Points, in no order, along strands that fork and pass close to each other.
Points whose rows are less than 89.5 apart are linked; no others are. Some points are linked to none.
tofip: | -18 |  -3 |  27 | -18 |  33 |  -2 | -20 |  11 |   8 |  10 |  51 |  -1 |  36 | -10 |   5 |   4 |  -9 |  -7 |   1 |  30 |   4 |  13 | -46 |  -9 |
non: | -12 |  16 |  67 |  -5 |  48 |  21 |  39 |  16 |  28 |  18 |  25 |  11 |  17 | -25 |   8 |   8 | -12 |  -9 |  31 |   3 | -20 |  47 |   3 |  -5 |
buse: |   5 |   8 |  -9 |  35 | -19 |  20 |  -1 | -32 |  10 |  11 |   3 | -13 |   1 |  11 | -11 | -24 | -17 | -11 | -35 |  16 | -11 |  41 |  33 |  34 |
ridam: | -26 |   3 |  36 | -24 |  34 |   7 | -22 |  -5 |  19 |  18 |  -2 |  -7 | -27 |  -8 | -12 |   2 | -32 | -31 | -28 | -15 | -24 |   8 | -10 |  10 |
kame: |  -4 |   3 |  30 |   9 |  15 |  70 |  -1 |  -7 |  40 |   6 |  34 | -21 |   0 | -28 |  12 | -45 |  11 |  22 |   7 |  18 | -24 |   5 |   7 |   2 |
Sim: |  -3 |  11 |  -8 |   9 |   2 |   8 | -25 | -11 |  26 |   7 | -19 |  15 |  11 |  16 | -19 |  27 |  -5 | -29 | -18 |   4 |  -2 |  19 | -44 |  13 |
tete: | -20 |  -6 |  34 | -26 |  24 | -15 |  19 |  55 | -11 |  23 |  19 |  27 |  64 |   6 |  -4 |  15 | -25 |  -4 |   9 | -26 |  16 |  -6 | -36 | -14 |
misem: | -19 | -18 |  -8 |   3 | -25 | -22 |  -3 | -11 |  12 |   0 |   4 | -15 |  19 |  16 |  26 | -19 |  -8 |  11 |   4 |   8 | -22 | -29 |  10 |  -3 |
Dupug: |  14 |   0 | -30 |  -4 | -28 |  18 |  18 | -26 |  -5 | -16 |  29 | -13 | -28 |  19 |   7 |  -9 |   7 |   2 | -13 |   0 | -50 |  18 |  18 | -24 |
ralag: |  42 |   9 | -45 |  26 | -21 |   8 |  23 | -16 |  -8 |  -1 | -33 |   6 | -35 | -28 |  39 | -36 | -30 |  77 | -25 |  17 | -21 |  17 |  24 | -53 |
Lepot: |  42 |  -7 | -60 | -10 | -27 |   1 |  33 |  -3 | -35 | -16 | -21 |  -6 | -36 |  15 |  20 | -18 |   8 |  71 | -37 | -10 |   6 |  -8 |  33 | -34 |
Rup: |  -4 |   3 |  55 | -24 |  18 | -12 |  48 |   7 |  -2 |   7 |  -8 |  -2 |  41 | -27 | -10 |  33 | -34 |  -8 | -18 | -19 |  10 |  53 | -72 | -10 |
petok: |  38 | -17 | -62 |   7 | -35 |  -7 |  35 |   2 | -67 | -27 |  -7 | -21 | -61 |  23 |  13 | -14 |  25 |  27 | -20 |  -6 |  17 | -23 |  17 | -27 |
Noret: |   4 |  -6 | -18 |   4 | -45 | -18 | -36 |  17 | -51 | -25 |  -8 |   9 | -30 |   1 | -13 |  22 |  22 | -23 |  -6 |  12 |  31 | -25 |  22 |  11 |
mapeb: |  19 | -36 | -27 |  -5 |  -2 |   5 | -15 |  -2 | -34 | -11 |  15 | -14 |  14 |  13 |  -3 |   3 |  13 |  -9 | -12 | -12 |  28 | -22 |  32 |  22 |
busus: |   9 |   1 |  29 |  -9 |   0 | -19 |  -1 |  20 | -52 | -30 | -22 | -18 |  19 |  24 | -52 |  38 |  42 | -21 |  18 |  12 |  45 | -65 | -21 |  19 |
rupav: |   3 |  16 |  -2 |  58 |  -4 |  40 | -10 | -30 |  35 |  12 | -30 |  -4 | -46 | -21 |  24 | -26 |  12 |  26 | -25 |  -4 | -13 |  41 |  35 |  24 |
Ner: | -22 |  -5 |  28 | -19 |  46 |  14 |   6 |  14 |  32 |  20 |  -9 |  24 |  33 |  17 |  14 |  -6 |   6 |  -1 |  16 | -21 | -15 |  10 | -16 |  15 |
tad: | -14 | -21 | -11 |   7 |   8 | -30 |  -5 |  22 |   0 |  -4 |   2 |  10 |   3 |  12 | -36 |  16 | -28 | -43 |   5 |  12 |  42 | -30 | -40 |   9 |
pavu: |  25 |   7 | -31 |  14 | -16 | -46 | -15 |   8 | -58 | -21 |  18 |   3 |   0 |  18 |   8 | -17 |  -7 | -17 |  -7 |  21 |  -2 | -11 |  43 |   5 |
bize: | -14 | -12 | -34 |  -6 | -23 |  -3 |  -6 |  26 | -28 | -27 |  19 | -17 | -23 |  13 | -16 | -13 |  17 |   9 |   0 |   9 |  34 | -67 |  15 | -14 |
pini: |  11 |  -1 |   4 |  12 |   3 |  78 |  11 | -31 |  48 |  -6 | -11 | -30 | -28 | -25 |  25 | -46 |   3 |  28 |  -5 |  18 | -13 |   1 |   8 | -22 |
pomu: |  -5 | -19 |  28 | -47 |   9 | -40 |  63 |  36 | -28 |  -5 |  26 |  16 |  36 |   9 | -22 |  38 |  13 | -24 |  12 |  -8 |  37 | -17 | -49 | -18 |
Rulus: |  26 |   8 | -58 |  41 |  -5 |  25 |  25 | -26 | -23 |  -7 |   4 |   2 | -24 |  22 |  31 | -18 |   4 |  21 |  -3 | -27 |   5 | -20 |  38 | -28 |
fef: |  34 |  -2 | -48 |  -1 | -62 | -10 |  -8 | -20 |  -7 |  -2 | -35 |  -4 | -59 | -15 |  30 | -13 |   0 |  20 | -24 |  -3 | -19 |   3 |  30 | -12 |
zuna: |  13 |  -5 |  29 | -17 | -11 | -42 |  -5 |  26 | -74 | -24 | -23 |  -3 | -11 |  26 | -61 |  24 |  44 | -50 |  17 |  26 |  31 | -25 | -12 |  26 |
bom: | -38 | -16 | -30 |   1 |  -4 |  11 |   3 | -15 |  25 |   3 |   7 |  14 |  14 |  10 |  10 | -28 |   1 |  34 |  13 |  11 | -36 | -48 |   0 |  -9 |
nizak: |  43 |  -2 | -55 |   0 | -18 |  -1 |   8 |   1 |  -3 | -17 |  -2 |   1 | -49 |   3 |  14 | -36 |  -2 |  64 | -44 |  21 | -10 |   5 |   5 | -45 |
lagu: | -24 |  18 | -21 |  -3 | -33 |  13 |  15 |  -4 |  -1 |  -9 |  -6 |  -3 |   3 |  28 |  12 |  10 |   1 | -20 |   9 |  -3 | -52 |  32 |  16 | -19 |
nafo: |  -6 |  14 |  58 |   0 |  26 |  43 |  15 |  10 |  58 |   1 |  -3 |   3 |  -2 | -28 |  -9 | -36 | -11 |  24 |  47 |  -4 | -46 |  35 |  45 |   8 |
zazam: | -43 |  15 | -18 |  -5 |  31 |  -9 | -16 | -12 |  17 |  15 |  10 |  -5 |  13 |   5 | -16 |  26 |   4 |   7 |   1 |   8 |   7 | -28 |  21 |  10 |
Gefit: |  43 |  16 | -32 |  33 | -23 |  24 |  18 | -34 |  25 |   1 | -44 | -11 | -38 | -42 |  24 | -35 | -22 |  52 | -20 |  32 | -24 |  32 |  21 |  -7 |
gega: | -22 |  -5 |  -7 | -17 |  -7 |   4 | -18 |  32 |   4 | -11 |   6 |  -7 |  31 |  15 | -30 |  25 |  13 |  14 |  15 | -23 |  31 | -40 | -18 |  -4 |
bep: | -27 |   5 |  -4 |  12 |  21 |  10 |  -5 |   4 |  33 |  16 |   4 |  15 |  25 |   9 |  30 | -36 |   8 |   0 |  26 |  -9 | -19 |  23 |   2 |  -2 |
semu: |   5 |   8 | -30 | -12 | -16 |   1 | -23 | -15 |  -1 | -13 | -12 |  -5 | -24 |  27 | -31 |  20 |   6 | -25 |  -5 |   0 |   9 | -13 | -26 |   9 |
lavu: | -20 | -23 |  27 | -32 |  50 | -37 |   2 |   1 | -24 |   8 |   8 |   4 |  21 |   8 | -20 |  34 |   7 | -11 |   2 | -14 |   6 | -15 | -45 |  17 |
vorub: | -16 | -15 |   7 | -33 | -22 |  -2 | -12 |   3 |   0 |   0 |  -2 | -25 |  39 |   0 | -19 |  57 |   9 |   1 |   0 | -11 |  19 | -11 | -27 |  11 |
Ser: |  -8 |  16 |  33 |   4 |  24 |  18 | -26 | -24 |  -1 |  12 |  17 | -20 |  13 | -43 |   0 |  18 |  -5 |   4 |  -4 |  10 | -20 |  25 |   4 |  20 |
rutig: |  14 |  13 | -44 |   6 |  -8 |  -4 |  14 |   0 |  -6 | -34 |   6 | -12 |   0 |  42 |  41 | -35 |  23 |  30 | -15 |   6 |  27 | -67 |  24 | -28 |
Mesu: | -11 | -22 |  17 | -43 |  35 | -10 |  -3 |   3 |  -3 |  13 |  -8 |  -3 |  31 |  20 |  -4 |   6 |   3 |   1 |   0 | -30 |  -6 |   2 | -10 |  42 |
podo: | -26 |   2 |  47 | -17 |  43 |  41 |  18 |  16 |  59 |  28 | -25 |  15 |  29 | -26 |   2 |   5 |  -4 |  10 |  25 | -26 |  10 |  18 | -14 |  21 |
zap: |  18 | -32 | -34 |  -7 | -53 |   4 | -17 | -13 |  11 |  -7 | -32 |   5 | -41 |   0 |  -2 |  -2 | -15 |  12 | -18 |   7 | -10 |  -5 |   8 | -10 |
Buvu: |  17 | -14 | -19 |  -8 |  36 | -10 | -18 |  10 | -29 | -14 |  16 |  38 |   1 |  26 | -13 |  17 |   6 | -18 |  40 | -14 |  10 | -57 |   2 |  -7 |
badu: | -19 |  15 |  30 | -10 |  16 |  42 |   3 |  -9 |  49 |  19 |  25 | -25 |  16 | -35 |  21 |   2 |  -3 |   9 |  20 |  14 |  -5 |  19 |  20 |  26 |
Zagum: | -24 |   5 |  52 |   5 |  10 |  18 |  13 | -18 |  13 |  30 | -37 |  -6 |  31 | -22 |   9 |   0 | -40 | -34 |  15 | -17 | -17 |  48 | -34 |  25 |
Suro: |  13 | -15 |   7 |  -7 |   4 |  23 |  -4 |  -4 |  25 |   9 |  26 |   2 |   7 |   4 |  -9 |   5 | -17 | -16 |   6 | -24 |  -5 |   1 |  15 |  -5 |
turi: |  28 |   0 |  20 |  51 | -24 |  40 |   9 | -11 |   7 |  -2 |   0 | -10 | -26 | -28 | -14 | -59 |  -5 |  47 | -16 |  30 | -54 |  41 |  25 | -10 |
fipov: | -10 | -14 |  24 |  -7 |  22 | -55 |   1 |  21 | -32 | -15 | -27 |   1 |  12 |   0 | -31 |  26 | -15 | -33 |   5 | -12 |  53 | -41 | -61 | -12 |
Zasub: |  16 |   6 |   6 |  -8 | -14 | -45 | -49 |   6 |  12 |  32 |  18 | -15 | -18 | -14 | -13 |   2 |  -3 | -38 | -24 |   9 | -11 |  27 |  12 |  11 |
vatet: |   9 | -27 |  -1 | -39 |  19 | -32 | -20 |  12 | -45 | -20 |  -2 |   4 |  12 |   6 | -10 |  26 |   7 | -29 |  50 | -29 |   0 | -38 | -11 |  14 |
kevo: | -15 | -32 |   2 | -19 | -14 | -12 | -25 |   3 |  -3 |   1 |  -7 |  -5 | -15 |  26 |   3 |  15 |  39 |  10 | -13 | -24 | -25 |  -2 |  18 |   7 |
taven: |   5 | -39 | -30 |  11 | -17 | -18 | -12 |  -2 | -14 | -13 | -12 |  10 | -42 |  22 |   9 | -13 |  46 |  37 | -20 | -15 | -29 | -14 |  27 |  -5 |
nug: |  39 | -13 |  11 |   1 | -29 | -37 | -21 |   1 | -60 | -22 | -14 |  11 | -27 |  16 | -47 |  10 |  31 | -43 | -14 |  26 |  18 | -31 |  24 |  15 |
geket: |   4 |  19 | -30 |  -8 |  13 |  16 | -20 |  15 |  26 | -13 |  30 |  -1 |   1 |  13 |  14 | -32 |  31 |  38 |  -8 |  -4 |  18 | -11 |  13 | -32 |
Tez: |  25 |   9 | -35 |  11 | -39 |   2 |   5 | -16 | -41 | -21 |  32 |  -7 | -42 |  25 | -16 |  11 |   8 | -15 | -20 |  -4 | -15 |  -2 |  31 | -16 |
tos: |  -4 |  29 | -14 | -12 |   8 |  14 |  -2 |  13 |  31 |   4 |  46 | -22 |  10 |  24 |  23 | -19 |  32 |   4 |  -1 | -15 |   9 | -48 |  -1 | -28 |
ful: | -16 |  13 |  62 |   4 |  39 |  51 |  38 |  -6 |  47 |  -4 |  11 |  11 |   3 | -27 | -12 | -25 | -20 | -12 |  43 |  30 | -35 |  36 |  19 |   4 |
Tas: | -10 |  -2 |  26 | -14 |  34 | -39 |  44 |   1 | -30 |   8 | -12 |   1 |  27 | -30 |  -5 |  46 | -27 |   3 |  -2 | -33 |  26 |  14 | -74 | -18 |
feda: | -49 |  18 |   5 | -19 |  35 |  -4 |  17 |   6 |  18 |  23 |  36 |   9 |  19 |  -9 | -10 |  35 | -24 |   4 |  14 |   7 |  -9 |  -7 |   5 |   6 |
nema: |  21 |  23 |  19 |  39 |   2 |  23 |   2 | -11 |  52 |  11 |  -6 | -42 | -40 | -37 |  -5 | -45 | -27 |  32 |  -6 |   1 | -26 |   9 |  47 | -10 |
nuzef: | -34 | -17 |  -4 |  -6 |  -7 |   8 |  29 |  13 |  23 | -14 |   3 |  39 |  39 |  28 |  -3 |   7 |   2 | -29 |  10 |  15 |  25 | -43 | -13 |  -9 |
luza: |  38 |   1 | -44 | -17 | -23 |  -8 | -21 |  -4 |  13 | -39 |   6 |  -8 | -20 |  37 | -20 |   8 |  27 | -11 |   6 |  20 |  15 |  -8 |  -8 | -11 |
Vutu: | -36 |  -9 |  20 | -29 |  13 |  21 |  10 |  -4 |  14 |  14 |  13 |  -2 |  45 | -10 |   3 |  37 |  19 |  13 |   4 | -16 |  16 |  -6 | -61 |  15 |
Pavoz: |  10 |   1 | -13 |   7 |   4 | -22 | -18 |  11 | -45 |  -6 |   8 |  35 |  14 |  35 |  -1 |   4 |  -8 | -46 |  -7 |  20 |  15 |  -4 |  10 |  -1 |
rafus: |   8 |  -6 |   4 | -36 | -19 | -31 | -20 |  19 | -67 | -15 | -28 | -18 | -23 |   9 | -52 |  29 |  22 | -56 | -10 |   3 |  30 | -22 | -39 |  33 |
tadib: | -51 |  20 |  42 | -21 |  35 |  27 |  15 |  15 |  32 |  14 |  -8 |   2 |  45 | -24 |   4 |  23 |  -5 |   6 |   3 | -29 |  27 |  15 | -62 |   9 |
mubu: |   4 |   8 | -59 |  22 |  -2 |   2 |   4 | -11 |  -1 |  -5 |   4 |   7 |  -8 |  16 |  10 |   5 |   8 |  10 |  32 | -19 |   8 | -39 |  14 | -20 |
sero: |  -5 |  -3 | -20 |   3 | -16 |  25 |   9 |  -2 |  32 |  -4 |   8 |   1 |   8 |  -2 |  47 | -24 |   8 |   7 |  20 |  17 |  -3 |  30 |  34 |  -9 |
padak: | -23 | -22 | -29 |  -7 |   4 |  21 |   9 | -12 |  52 |  -2 |   3 |  22 |  23 |  31 |   7 | -13 |  25 |   7 |   8 |   3 |  17 | -43 | -13 |  -3 |
ropi: |  12 |   7 |  12 |   7 |   0 | -37 | -27 |  10 |  10 |  22 | -28 |  14 |  12 |  25 | -26 |  35 |  14 | -48 | -38 |   5 |  16 |  36 | -27 |  35 |
Gome: |   7 | -12 | -25 |  20 |  -7 |  50 |  -1 | -34 |  10 |   3 |  -3 |  11 |   5 | -21 |   2 | -37 | -11 |  53 |   1 |   3 | -20 |  11 |  36 |  18 |
vop: | -15 |  -5 | -65 | -10 |  -9 |  -1 |  -1 |   5 | -20 | -38 |  20 |   3 | -11 |  22 |  -6 | -15 |  21 |  26 |  34 |  -9 |  17 | -40 |   9 | -23 |
Nebir: |   1 |  14 |   4 |  -4 |  36 |  30 | -31 | -36 |  24 |   3 |  26 | -39 |  11 |  -8 | -10 |  12 |   2 |  13 |  19 |   0 | -32 |   3 | -19 |   3 |
visis: | -27 |  -5 |  39 |  12 |   3 | -29 |  27 |  -5 |   1 |  16 |  15 | -18 |  21 |   3 |  -3 |  37 | -14 | -37 | -10 |  14 |   6 |  -2 | -34 |  -1 |
kuze: |  27 |  21 |   6 |  12 | -34 |  19 | -21 | -13 |  31 |   4 |  -1 | -11 | -43 | -43 |  20 | -12 |  -7 |  19 |  12 |  22 | -49 |  56 |  19 | -14 |
Fize: |  37 |  18 | -23 |  -2 | -18 | -22 | -25 |   3 |  18 |   7 |  18 | -27 | -15 |  -6 |  -1 | -14 | -16 | -20 |  -6 |  -6 |  -1 |  32 |  31 |   8 |
fofer: |   0 |   6 |  -1 |  29 | -23 |  19 | -50 |   1 | -13 |   2 |  15 |  22 |  -3 |  -4 |  22 | -16 |   0 |   1 | -21 |  13 | -31 |  39 |   1 |  -2 |
Ped: |  -3 |   7 |  56 | -14 |  51 |  21 |  64 |   6 |  24 |  19 |  14 |   2 |  49 | -37 |  21 |  14 |  -7 |  -5 |  30 |  -8 |  10 |  65 | -39 |  13 |
tagem: |  30 |  13 |   1 |  20 | -14 |  21 |   4 |  -8 |  41 |  -4 | -11 | -15 | -21 | -26 |  51 | -49 |   4 |  25 |  33 |  18 | -31 |  42 |  39 |   2 |
Mos: |   0 | -17 |  23 | -43 |  45 | -39 |  73 |  24 | -16 |  18 |  23 |  26 |  47 |  -2 | -11 |  12 |  10 |  -1 |   8 | -21 |  61 | -31 | -64 | -12 |
sakel: |  35 | -21 | -45 | -27 | -37 | -20 | -11 |   0 |  -1 | -32 | -14 |   9 | -18 |  17 |   2 |  -3 |   7 |  11 |  -4 |  14 |  13 | -24 |  20 |  -9 |
fuzas: | -10 |  20 | -27 |  27 |  23 | -10 |  -3 | -19 |  12 |  15 |  -8 |  18 |  -1 |  16 |   4 |   9 | -17 |  -5 |   0 |  -4 |   7 | -39 |  26 |  -3 |
tesu: |  -8 |  21 |  44 |  25 |   7 |  20 | -17 |  -5 |  41 |  27 |  -8 | -35 | -14 | -10 | -17 | -25 | -21 |   8 | -21 | -12 | -29 |  19 |  30 |   8 |
vaku: |  20 |   6 | -13 |  22 | -12 |  27 |  16 |   0 |  48 | -12 |  -8 |   2 | -21 | -27 |  56 | -64 |  12 |  72 |   3 |  -5 | -25 |  27 |  17 | -15 |
met: |  -3 |  28 |  20 |  28 |   7 |  48 |  13 |  -8 |  54 |   3 | -30 |  -4 | -21 | -28 | -30 | -43 | -16 |  41 |  52 |   9 | -39 |  32 |  23 |  11 |
bap: |  23 |  28 |  16 |  59 | -13 |  31 |  -4 | -30 |  16 |  17 | -53 | -10 | -17 | -30 |  13 | -35 |   1 |  39 |  -1 | -16 | -37 |  55 |  50 |  26 |
didu: | -13 |   3 |   8 |   4 |   9 |  -5 | -16 |  35 |  18 |  15 |  28 |  43 |  44 |  -2 |   1 |  18 | -32 |  -5 |  30 | -15 |  15 |  -3 | -13 | -21 |
zifaf: |  -9 |   0 | -21 |  17 | -41 | -11 | -51 |   6 | -31 |  -3 |  -2 |  23 | -17 |  -6 |   9 |  10 |   2 | -10 | -11 |  -4 |   0 |  16 |  12 |  11 |
moko: |  21 |  31 | -52 |  12 | -32 |  11 |   2 | -38 |  -3 |  11 | -28 | -19 | -57 | -20 |  23 | -28 | -10 |  36 | -33 |  -4 | -20 |  30 |  32 |   5 |
bef: |  20 |  13 | -22 |  30 | -10 | -10 | -21 | -16 | -18 |  -9 |   9 |   5 | -14 |   7 |  46 | -26 |  13 |  46 | -24 |  12 | -36 |  19 |  46 | -23 |
giru: | -15 |  -7 |  24 | -14 |  -1 | -33 |  17 |  31 | -33 |  -3 | -36 |  12 |  20 |  21 | -17 |  54 |   2 | -40 |  28 | -24 |  44 | -37 | -43 |  -7 |
dop: | -12 | -13 |  13 | -39 |  12 | -53 |  23 |  40 | -57 | -26 |  15 |  21 |  36 |  -5 | -21 |  31 |   9 | -27 |  36 |  16 |  64 | -14 | -29 |   7 |
Rola: |  -4 |  46 | -11 | -19 | -15 |   0 |  -7 |  -7 |   0 |  -9 |  11 |  -8 |   9 |  22 |  -8 |  12 | -21 | -13 |   0 |  21 | -35 |  -7 |   4 | -36 |
bamor: |  32 |  -3 | -40 |   5 | -32 |  12 |  18 | -12 | -54 | -35 |   9 | -22 | -43 |  29 | -17 |  15 |  42 |   7 | -11 |  10 |  19 | -36 |  41 | -11 |
nuvam: | -11 |  11 |   7 | -11 |   1 | -11 | -13 |   0 | -37 |   7 |  31 |  11 | -10 |   0 | -16 |  35 | -11 | -36 |  -4 |  -1 | -15 |  37 | -14 |   1 |
Lotig: |  -9 |   1 |  29 | -13 |  18 |  22 | -31 |   4 | -13 |  14 |  30 |   5 |  19 | -28 |  13 |  29 | -13 | -20 | -12 |   4 |   1 |  44 | -35 |   6 |
ketod: |  24 |  -4 | -32 |  27 |  -9 |  -9 | -27 | -15 | -37 | -10 | -10 |   9 | -42 |   5 |  33 |   4 |  28 |  58 | -29 |   1 | -28 | -15 |  25 | -25 |
fadu: |   7 | -20 |  15 | -14 |  32 | -40 |  23 |  44 | -44 | -13 |   5 |   9 |   5 |  -4 | -26 |  17 |  36 | -46 |  27 |  16 |  85 | -27 | -16 |  25 |
Girib: |  -6 |  13 |  -6 |  35 | -12 |  59 |   2 | -14 |  38 |   2 | -18 |  -4 |  11 | -23 | -15 | -46 | -20 |  30 |  14 |  -9 | -16 |  32 |  23 |   8 |
Semoz: |  12 |   7 | -33 |  23 | -32 | -13 |  -1 |  -3 |   0 |  17 |  -4 |  23 |  13 |  26 |  -9 | -16 | -14 |  -5 | -30 |  24 | -13 |  34 |  34 |  22 |
Vumi: |  -9 |  -7 |  23 | -18 |   8 | -22 |  -6 |  36 | -14 |   2 |  11 |  16 |  54 |  15 | -22 |  17 |   6 |   7 |   0 | -28 |  55 | -29 | -10 |  -3 |
vupev: |  11 | -25 |  19 | -22 |  32 | -39 | -18 |   3 | -54 |  -2 | -16 |  24 |  16 |  11 | -20 |  44 | -10 | -29 |  15 |  -7 |  15 | -18 | -14 |  32 |
Buf: | -20 | -12 |  32 | -31 |  35 | -13 |  53 |  20 |   5 |  28 |  21 |  39 |  67 | -12 |  14 |  16 |   2 |   9 |  15 | -27 |  27 | -21 | -62 | -18 |
monuk: |   0 |  -3 |  25 | -27 | -20 | -22 | -13 |   0 | -46 |  -6 |  -1 |   2 | -17 |   1 | -34 |  37 |  -8 | -62 | -21 |  -9 |   6 |  11 | -31 |  10 |
ked: |  22 |   1 |   8 |  12 |   6 |  38 |   9 | -31 |  38 |   5 | -20 | -20 | -38 | -21 |  19 | -22 | -13 |  40 | -14 |  -1 | -40 | -16 |  34 | -25 |
ginak: | -10 | -24 | -16 |  22 |   6 |   2 |  18 | -14 |  41 |   4 |  10 |  -6 |  10 |  27 |  11 |  -1 |  28 |  -8 | -26 |  15 |  25 | -27 |  10 |  16 |
vafur: | -33 |   8 |  28 |  33 |  -8 |  23 |   5 |   7 |  27 |  23 | -13 |   3 |  20 |  -8 |  19 | -23 | -11 | -25 |  21 |  -1 | -30 |  46 |  -4 |  15 |
Pid: |  -4 |   2 |  49 | -13 |  -7 |   4 | -16 |  -6 |  29 |  27 | -29 |  -1 | -20 | -27 | -13 |   7 | -31 | -19 | -19 |  -8 | -33 |  18 |  15 |  10 |
fupu: |  -1 |  10 | -11 |   2 | -12 |   4 |   5 |  -3 |   6 |  -2 |  27 |  -9 |  26 |  23 |  42 |  -9 |  49 |  14 |   3 |   4 |  24 | -73 |  13 | -36 |
rede: |  17 |  -2 | -35 |  14 |  -8 | -20 |  -8 | -11 | -30 |  -7 |  11 |  12 | -10 |  22 |   0 | -37 |  -2 |  19 | -33 |  21 | -20 |  11 |  49 |   6 |
gupom: | -30 | -17 |  46 | -18 |  62 | -64 |  26 |   5 | -35 |  14 | -19 |   8 |  17 | -12 | -10 |  44 | -10 |  12 | -17 | -31 |  29 |  13 | -55 |  10 |
metab: | -21 | -12 |  17 |   1 | -24 | -28 |   1 | -12 |   0 |   7 |  -9 | -23 |  22 |  10 |   8 |  12 | -30 | -36 |  -2 |   4 | -13 |  -9 | -11 |  16 |
Kov: | -10 | -15 |  30 | -32 |   8 |   0 | -19 |  27 | -54 | -29 | -23 | -10 |  23 |  21 | -29 |  12 |  16 | -30 | -14 |  -1 |  56 | -58 | -25 |  11 |
kavu: |  19 |  16 |  -1 |   7 | -11 |  17 | -44 | -15 |   7 |   9 | -16 |  10 | -27 | -18 |  20 |  -6 |  -6 |   2 |  -2 |  10 | -49 |  29 |  21 |  -2 |
veveb: |   2 |  -2 |  18 |  -7 |  13 | -41 | -32 |   1 |  15 |  34 |  -5 |   9 | -13 | -21 |   1 |  35 | -20 | -38 | -23 |   7 |  16 |  36 | -14 |  35 |
molug: | -10 |  -3 |  48 | -20 |   4 | -20 |  35 |   4 |  -9 |   8 |  -4 | -10 |   8 | -16 |  -6 |  37 | -47 | -49 | -23 |  -7 |  -6 |  35 | -51 |   4 |
vum: |  -3 |  10 | -31 |  27 |  -7 | -23 |  -2 | -19 |  -4 |   9 |   8 |   0 | -32 |  -3 | -18 |  -1 | -40 | -17 | -16 |   9 |   2 | -31 |  39 | -10 |
fisu: |  -5 | -34 |   3 |  -4 | -17 | -36 |  -7 |  24 | -19 | -25 |  25 |   2 |   1 |  25 | -30 |  27 |   4 | -45 |  15 |  20 |  33 | -34 | -17 |   4 |
lek: | -12 | -10 | -24 |  13 | -19 | -23 | -27 |  26 | -44 | -36 |  13 |  -9 | -17 |  10 | -10 |   4 |  24 | -40 |  19 |  18 |  50 | -49 |  -2 |  -6 |
zimet: |  36 |  31 |   0 |  62 | -23 |  16 |  17 | -32 |   7 |   4 | -50 | -22 | -60 | -47 |  28 | -50 |   0 |  52 |   2 |  19 | -43 |  56 |  21 |  18 |
zutun: | -22 |   5 |   1 |  32 |  -8 |  29 |  -3 |  -1 |  20 |  14 | -15 |  13 |  30 | -12 | -24 | -32 | -33 |  -8 |  -9 |   1 |  -9 |  45 |   9 |  21 |
Kozil: |  24 |   4 | -46 |   2 |   0 |  24 |   2 |   0 |  21 | -13 |   7 | -11 | -30 |   1 |  33 | -42 |  16 |  64 |  -6 |   0 | -10 |   3 |   5 | -31 |
fuzes: | -31 | -12 |   5 | -15 |  21 | -18 |  -5 |  16 |   3 |  14 |  22 |   6 |  17 |   2 |  43 |  17 |  19 | -30 |  23 | -15 |  36 | -16 | -29 |  16 |
Repep: | -20 |  12 |  54 |  -8 |  19 | -13 |   3 |  -1 |  33 |  15 | -21 |  -9 |  21 | -22 |   3 |   4 | -28 | -25 |  26 | -27 | -34 |  29 | -48 |  -3 |

Follow the links from the first point to the second, and from the first to the third. Name the last point that the two ways share.
Kozil; molug; fadu => Ner
Semoz; moko; gupom => bep
vupev; gega; vop => Ner
ridam; sero; tad => Noret
vorub; bap; Fize => Gefit

A fork is a point with three links, a tip a point with one. Leave the first point through the second and follow the links. Name the first fork or tip that comes.
Fize; Zasub => Gefit
bom; misem => lavu
moko; fef => Fize
gupom; Tas => padak
ridam; Pid => Ser

A fork is a point with three links. Follow the links from the first point to the second and name the forks in between, in order.
gupom; fadu => lavu Ner tete
mubu; Girib => lek Noret tagem bep vafur zutun
Mesu; bize => Ner bep tagem Noret lek
sakel; Rulus => Gefit nizak Kozil tagem Noret lek mubu
ropi; podo => Gefit nizak Kozil tagem bep Ner
zazam; moko => fuzas mubu lek Noret tagem Kozil nizak Gefit
zutun; molug => vafur bep Ner lavu
